Points on a hilly landscape, in no order, each with its height.
From any point a climber steps to the highest of the 5 points nearest to it. It stops when none of these is higher. Distance is the straight distance between rows; heights are no part of it.
Mizok (h 587): [-17 -27  11  15 -29 -40 -23 -15  54  77   7  -3 -11  61  12   0  43]
lov (h 536): [-36 -33  39   7 -34 -37 -14  11  28  47 -14 -25  -1  46 -11  14  15]
zar (h 366): [-25  10  36  37 -26   8 -52   6  31  10  12  17  16  18 -16  49 -31]
kef (h 422): [-18  38  -5  47  12   9 -18 -17  20 -10  39  21  15 -14  20  41 -22]
ninob (h 825): [-47 -44  17 -21 -33 -11   5  22  -9  95 -47 -26  18  23   6 -19  30]
Fid (h 494): [-31   8  25  37 -28 -18 -42 -17  46  23  20  -8   8  54  -5  23   8]
Kabot (h 677): [ 23  14   0  20 -16  38 -15 -21  -3 -39  19  35  30 -52  23  24 -52]
Sivat (h 625): [  7  21 -19  27   0   8   3 -35   3 -44  48  -1  -7 -19  37  24 -31]
Simo (h 873): [ 23   5 -42 -22 -38  -2  31  -6   8 -36  19 -52   2   9  -2 -38  10]
vin (h 546): [ 48 -27 -48 -27  45 -16  15  13   6 -19  13 -27 -30  48 -14 -38  61]
pesa (h 448): [-33  45 -18  51  25  10 -14 -35  16  -2  42  21 -14  16  20  33 -10]
rit (h 280): [  1  45 -17 -24  44   2   2 -48 -20 -26  30  80  -2 -44   2  25 -20]
sizo (h 430): [ 58  12  -8 -23  87 -38   2  13  32 -38 -12  25 -36  49  11  -9  19]
zirol (h 493): [-34 -34  56  23 -26   1   7  69 -32   9 -51 -46   7 -11 -42  -1   3]
kober (h 374): [-19 -30  84  29 -38  16 -29  46  -6  -7 -30 -13   3   8 -34  26  -3]
maz (h 470): [-23 -34  79   4 -27 -28 -32  -1  16  11 -12 -19  -4  32 -41  41  -4]
dezol (h 306): [  7  25 -11  22   7  28 -20 -44 -10 -27  27  43  22 -50   7  24 -39]
Moguk (h 675): [ 36  16  -4 -11  -6  22  35   4  12 -63  18 -19  41  -6  -6 -41 -18]
rusa (h 699): [-12 -23  38  39 -40  31 -28  31   0 -16  10  17  24 -27   8  54 -35]
gavi (h 633): [-55 -30  36   9 -24  14  -1  34 -41  41 -72 -49  -6 -15 -28 -13  20]
gafa (h 358): [  4 -11 -11  -1 -60  23   2  20  -6 -27  21 -41   0 -26  16  -1 -30]
Pip (h 722): [ 11 -36  96  25 -14  -4 -23  32 -14  -7 -12 -12  20   3 -67  27  -5]
befa (h 281): [-15   0  46  27 -22  24 -50  13  20  -9   1  35  34   2 -36  65 -31]
kepog (h 346): [ 37  34   1 -10  88 -18  18  43  30 -40 -31  41 -10  23  33 -30  11]
Tep (h 201): [ 34  46  17  -9  61 -17  24  32  18 -65 -16  36  35 -22  18 -54  -4]
ket (h 738): [-43 -50   0 -28  -7  17   1  37 -46 108 -38 -27  -3 -14   3 -21  17]
Gen (h 368): [ 36  13  -9  -7   6   8  31 -26   9 -57  17 -14  27 -11   5 -20 -27]
suke (h 41): [ -5  33 -31 -23   1  29  -8 -50 -30 -16 -24 100  41 -90 -16  40   7]
rebet (h 695): [-29 -27  -4 -18 -30  27   2  54 -42  79 -55 -50 -13 -37  -3 -12   0]
maku (h 698): [-16 -44 -44 -32 -22  44 -14  19 -31 111 -21   2 -26  12  28 -39  15]
bar (h 631): [ 38   7 -45 -22  22  -8  43   2   4 -26  15 -41 -12  27 -15 -52  42]
vomen (h 583): [ -3  -4 -31   2 -32  10  11   4  -4   1  33 -42 -23   3  40  -6   3]
riliv (h 343): [ 42  39  12 -26  70 -31   8   7  13 -43   1  30  -2   0   1 -30  -7]
lup (h 146): [ 34  32   2 -25  39   3  13 -35   0 -58   3  47  54 -50 -19 -19 -21]
bur (h 539): [ 26 -10 -72 -32 -15  28  27   2  10  29   5 -40 -26  19 -21 -59  55]
gan (h 472): [ 28  26 -15 -12  45 -12  36  19  18 -54  -6 -22  16  25   0 -52  11]
givod (h 760): [-53 -39  28  15 -35 -11  -5  47 -15  48 -42 -34 -10   8   7   0  14]
fula (h 521): [-27  11 -15  47  -6 -29 -22 -26  48  43  28 -15  -7  48  26   4  15]
gobu (h 580): [-24 -17 -10 -22 -58  21   0  55 -38   8 -32 -65 -27 -33   5   7 -16]
Lat (h 151): [-12  41 -42 -12  35  22   1 -52 -33 -10  -6  99  31 -71  -1  51  -4]
Dobez (h 328): [  6  49 -23 -17  78 -23   9 -39 -30 -13  23  90 -62  19   8  37 -11]
Vaka (h 683): [-24 -25 -30  14 -37   3  -1  18  17  72  -3 -19 -20  27  45 -14  36]
gusim (h 149): [ 27   8  -5 -10 -25  47  18   3  20 -64  16  -3  59 -38 -20  -8 -52]
gop (h 360): [ 42  28 -38 -22  77 -23   1 -42 -15 -28  13  44 -79  27   2  17   8]
batag (h 417): [ -4  28 -14  25  16  21  -5 -52 -16 -27  36  44  12 -37  17  26 -31]
Rubi (h 581): [ 34  25 -28  -2  29 -16  26 -34  -4 -46  25 -19  -8  17  11 -21   2]
fiza (h 817): [-27 -54  54  -5 -27 -48   9  -8  -7  28 -37 -35  -9  23 -62   0  10]
vip (h 566): [-21 -50  42 -28 -26 -65  -2 -30  -5  52 -16 -22 -20  34 -24  14  16]
ladi (h 476): [ 24 -21 -56  33 -10 -23  15 -23   6  13  34 -27 -33  17  49 -16  54]
nusan (h 359): [ 41  35   8 -18  53 -14  17 -27   7 -60   8  38  15 -11 -10 -26 -29]
til (h 685): [-14 -22 -35 -46 -50  18   6  28 -33  72  -5 -50 -24 -18  30 -26   9]

For each start below, name the point where the climber stops.
nusan -> Simo
Tep -> Simo
gobu -> ninob
lup -> Simo
suke -> Kabot
sizo -> Simo
